Each row is a point on a landscape with many valleys, with its height.
From any point a ball rolls to the lowest of the 2 points nearest to it. It stops when none of these is lower. Distance is the straight distance between rows; heights are no part of it.
(897): [  1   3   7  -3   3   4 -13  -2  -2  -4   1   1   4  -7  14   9  -2   4
   7  -3  -3]  height 83.1
(120): [  8  -2  -6  -1   7  -4  15   1   0  -1   8   4  -7   8 -12  -2   5  -9
 -10  -3   3]  height 64.7
(578): [ -9   4  -5   6 -12 -11   8  10   5  13  -9  -6   6   0 -18 -17   7   9
 -12   3  13]  height 14.8
(43): [ -4  -5  22  -2   0  16  -7  -5  -1 -15  -1   3   0  -6  17  13  -7   0
  15  -5   3]  height 71.1
(647): [  9   5 -21  -1   3 -12   4  -4   1  -7  13   7  -6   5 -15  -6  -4  -6
 -10   7 -12]  height 21.8
(574): [ -7  -3  31   4 -11  18  -2   7  -7  -3  -7  -4  -3   9  25   9 -21  -9
  10  -5   4]  height 64.4
(588): [ -3  15  -2   4  -2  -7  -4  -1  -5  -2  15   1   2   7  10   8 -36   9
  -4   7  -7]  height 82.3
(549): [  3   3  -4   0   3  -1   0   9  -4   7   6   0  -3  15 -12  -3  -5   8
  -2   4  -5]  height 54.7
(894): [-12   7   3   4  15   2  -5  -1   9  -5  -3   4   6   4   1   7   6  18
   3 -12   4]  height 23.7
(848): [-10   8   7   5   0   2  -3  13   2  14 -10  -8   5  10 -10  -7   5  16
  -2   3   7]  height 35.5
(629): [ -3   5 -22   3  -2  -7  -2  -5  12  -2  -4   3   8  -6 -21  -4  16   7
  -4  -4  -6]  height 38.4
(110): [ 17  -7   1  -9 -11   0  -1  -4  -2   7   7  -5  -3 -18  -6 -10  10 -23
  -4   8  -3]  height 70.2
(708): [ -4  -5  31   3  -7  20   3   1  -2 -13  -8   1   0   3  14   8 -12  -7
  18  -7  10]  height 68.6
(371): [  0   5  -2   1   3   1  -6   6  -3  -5  16   2  -1   5 -10   0 -13  18
  -4   5  -9]  height 37.4
(855): [  4   0 -16   0  -6  -8 -16   2  -1   9 -11  -5  13  -8  -3  -4  12   8
   6   9  -3]  height 55.1
(547): [  9  -9 -14  -3   0   1 -11  10  -9  16  -9  -5   2   5   4  -3  11   0
  10  14 -12]  height 35.6
(618): [-10   6  10   7   4   9 -11  13   1   9  -4  -5   3  15  -2   5   1  24
   2   1   0]  height 57.7
(12): [ 10 -13  -6  -9  -7  -2   0  -2  -3  12  -6  -2  -1 -15   1  -8  15 -26
   6   7   2]  height 69.2
(801): [ -7  13  17   6  -8   4   1   7   0   5   3  -1   2   0   5   2 -18   6
  -9  -5   8]  height 63.4
(756): [ 11 -17  -4 -10  -6  -5   9  -5  -6   9  -9  -1  -7 -10  13  -7   3 -30
  11   8   8]  height 67.9
(593): [ -3   8  15   6   2   4  18   2   2  -7  15  -2  -4   0   2   3 -14  -2
 -19 -11  11]  height 71.4
(153): [  0   8  -2   0   0   0 -12  -4   5 -12  12  -1   3 -10 -10  -2  -4  15
  -3   4  -8]  height 20.5
(509): [  2   0 -18   0   4  -6 -14   0   0   3 -16  -2  11  -4   6   7  18   9
   9   0  -9]  height 47.8
(845): [ -4   4 -22   5  14  -8  -8 -10   7  -5 -14   4   7   0   4   9  19   8
   5  -8  -6]  height 35.4
(434): [ -9   6   7   7 -13   1   2  17   0  13  -4  -5   3   3 -18 -15   2  16
  -9   6  10]  height 23.8
(297): [  9   3  -6  -4  11  -7  18 -10   3 -15  22   5 -11   2  -2   0  -9 -13
 -15  -2  -3]  height 14.4
(71): [  9 -13  -3  -5   1   6 -14   3  -5   1  -7   3   4  -8   2   0  20  -3
  14   4  -6]  height 13.8
(360): [  1   4  -6  -3  -1 -18   5 -14   4   4   0  -3   4 -10   5   4 -12 -11
  -8  -7   8]  height 32.0
(726): [-11  -7  -5   1  14   1  14 -14  13 -12 -11  10  -4  -1   0   6  10   3
   3 -20   8]  height 15.7
(580): [  6   9 -13   0   4 -14  14  -5   3  -8  17   3  -6   2  -8  -2 -17  -3
 -15   2  -2]  height 17.5
(727): [ 10  -9   9  -6   6  10   5  -5  -4 -15  15   7 -14   4  -3   1  -2  -9
   4   2  -5]  height 19.9
(605): [ 10  -2   4  -9   9   3  12 -10   0 -19  24   2 -16  -4  -3  -4   0 -14
  -6  -2  -7]  height 16.9
(458): [ -2 -12   6   1   2   8   1   7  -4   9 -23  -3   0  12  13   0  17   3
  22  11   3]  height 23.9
(358): [-15   4   0   6 -23 -12  -2   4   0  19 -13  -9  11 -17  -3 -17  -3   5
 -10   6  16]  height 15.4
(441): [-1  2  6 -1 -3  1 -5  6 -4 15 -7 -5  4 -1  5 -1 -3  0  4  4  5]  height 42.3
(53): [  5  -5 -16   0  14   3   7  -2  -6  -2   1  12  -9  17 -13   1  13  -3
   3  -1 -14]  height 26.3
(86): [ 20  -1   0 -11  -9  -1   1  -4  -3  -2  19  -7  -8 -11 -12 -15   5 -18
  -5  10 -11]  height 71.2
(698): [ -7  14 -11   6  12  -6  -9  -2   8  -9  -2   2   8   2  -4   4   0  23
  -2  -8  -2]  height 14.5
(567): [ -9   8  22   5   4  12   8   4   2 -13   9   2  -5   5   8   8 -17   0
  -9 -12   5]  height 74.1
(257): [  9 -13  -7  -4   2  -2  16  -1  -3   1  -2   8 -11   5 -10  -8  14 -16
  -1  -1   0]  height 66.1
(514): [ 10 -14  -2  -7  -1  -4  16  -6  -3   1  -6   5  -8   3   2  -2   6 -22
   9   3   7]  height 66.9
(69): [-10   9  21   3  -8   3   1   1   3   6  -6  -4   5 -11  10   5 -12   1
  -8 -15  14]  height 57.0
(152): [  4   8  -7   0   0 -10  -5   0 -10   7   9  -2   0   8  10   5 -24   2
   1   9  -7]  height 70.9
(680): [ -6  11  -9   5  -5 -21  -8  -6  -4  13  -7  -9  12  -2  14   2 -16   8
   0   6   4]  height 71.7
(730): [ -2  10  22   4 -15   5  13   8   0   0   9  -2   0  -1   4   0 -17  -2
 -20 -10   7]  height 68.4
(569): [ -2   2 -18   3  18  -2  11  -6   4 -10   1  13 -10  15 -10   3   7   0
  -3  -9  -8]  height 20.9
(143): [-17   0   5   4  17   3   8  -6  12 -11 -12   7   1   9   1   9   7  11
   6 -16  12]  height 13.4
(75): [ -2  -7  12  -1   4  11 -16   0  -2 -14   1  -2   3  -3  23  18  -1  10
  15  -4  -4]  height 76.1
(44): [ -1   6 -15   0  -1 -16  -1 -13   7  -5   2  -1   6 -10  -4  -1  -5  -1
  -7  -2   1]  height 35.8
(31): [ -2  -2 -17   3  16   0   0 -10   3 -11  -5  11   0   7  -2   5  17   1
   5  -8  -9]  height 26.9
(129): [-12   8  18   8   7  14  -5  11   3   2   4  -3   0  19   2   6 -11  20
  -4  -5   0]  height 77.5
(502): [  0   5 -13   1 -11 -18  -5  -2  -8  18  -3 -10   7  -3   6  -6 -14  -2
  -1  13   2]  height 58.9
(386): [  0   4  12  -1  -9   0   1   2  -4  10  -2  -4   3 -13   5  -1  -8  -7
  -5  -4   7]  height 50.6
(212): [  1   5 -13  -4  -4 -12  -5 -19  16 -13   9  -5   3 -18  -9  -8   4  -3
  -6   0  -6]  height 38.3
(748): [  7   2 -17  -2  -7 -14   2   4  -5  19  -6  -5   2   1  -3 -12  -5 -11
   1  16   0]  height 52.4
(127): [  7  -6  11  -3   1  12   4   9  -1  -3   9   4  -5  -1 -14  -5  11  -3
  -4  -2  -1]  height 23.5
(724): [ -7   7   4   1 -24 -14   3  -2   1  19 -13 -10   8 -20   9 -10 -12  -4
 -10   2  15]  height 22.9
(70): [-11  15  -2   5   8   3  -8  -4   9 -16   7   3   3 -12  -7  -1  -3  22
  -6  -4   1]  height 11.5
(536): [ 10   0 -16  -5  -1  -6  -9   3  -7   9   0  -1   1   1  -5  -5   3  -5
   2  11  -9]  height 46.9
(191): [  6  -7  20  -4  -1  11   6  -3  -6 -15  16   4 -10  -2  11   6 -12 -13
   3   2  -2]  height 23.4
(762): [-11   5  15   3  10  17  -2   8   2 -12  14   3  -4  11   2  10 -17  12
  -4  -8  -2]  height 80.2
(417): [  5   3 -18  -1   4 -12  -4   0  -6   9   0  -1   0  11   4   1  -7   0
   3   7  -7]  height 56.9
(599): [  1   0 -24   2   5  -1  -4 -12  10  -6  -5   4   3  -9 -13   1  24  -2
   0  -7 -14]  height 33.7
(349): [  6  -5  25  -4  -9   9   9  -5  -5  -9   7   3  -7 -13  14   3 -11 -19
   0  -4   6]  height 26.8
(841): [ -2  -5  -7   0  14   0  18 -10   9 -17   3  12  -8   6  -4   3   6  -2
  -3 -13   3]  height 17.3
(598): [ 11 -18 -12  -6  -2   0 -12  -1  -8   5 -17   0   4  -9  14   2  24  -8
  19  10  -9]  height 7.9
(734): [ -5 -11  11   1   1   6  -5   7  -5  13 -13  -5   4   5  13   2   5  -4
  15   6   6]  height 31.1
(572): [-7 -4 15  2  7 13 -9  8  0 -3 -1 -1  0 16 10 11 -2 12 11 -2 -1]  height 32.3
(385): [ -8  -2  -6   3 -18  -7   1   6   4  15 -13 -10  12 -17 -14 -14  10   4
 -10   4  12]  height 7.2
(392): [  4 -10  -8  -3   2  -3 -11   5  -8  10 -16  -6   4   1  19   5  12   0
  16   9  -6]  height 19.1
(320): [ -4 -10   8   3   7   8  -5   5  -2   4 -13  -1   0  22   8   6  12  12
  15   3  -1]  height 16.0
(205): [ -6  -4  22   2   0  12  15   9   0  -5   4   2  -7   8  -4   2   2  -2
  -8 -10  12]  height 29.5
(786): [  2  -1 -11   0 -15  -4 -26   2  -5   0  -3  -7  16 -12  -6  -3  10  18
   5  15  -9]  height 62.4
(899): [  3   2 -18  -2   4  -4   1 -18  16 -13   7   1  -2 -11 -13  -5  14  -6
  -6  -4 -11]  height 37.3
(749): [ -6  -4  19   1  -3  14  -8   6  -7   2   1  -5   0  11  17  11 -13   1
  11   0   0]  height 50.8
(498): [  6 -10   6  -4  -1   9  -3  -1  -2   0  -2   5  -4  -8  -5  -4  14  -8
   4  -1   1]  height 19.8
(55): [  8   3 -20   2   4  -6   4   3  -2   4   4   7  -6  15 -21  -5   7  -1
  -5   6 -14]  height 27.7
(326): [  7   0  -1  -3   6   0  14  12  -4   6  11   3 -10  19 -15  -2  -3  -4
 -10   4  -3]  height 62.3
(483): [  3  -8  22  -3   1  21   7  14  -3 -10  11   7  -8   8 -10   2   4  -2
  -1  -2   3]  height 26.7
(709): [ -3   3   0  -1 -15 -16   3 -11   4  11  -7  -8   7 -23   9  -1 -15  -8
 -11  -7  13]  height 27.6

For each start below, name the point where the ball stops.
(75) => (320)
(212) => (385)
(762) => (320)
(680) => (598)
(897) => (320)
(110) => (70)
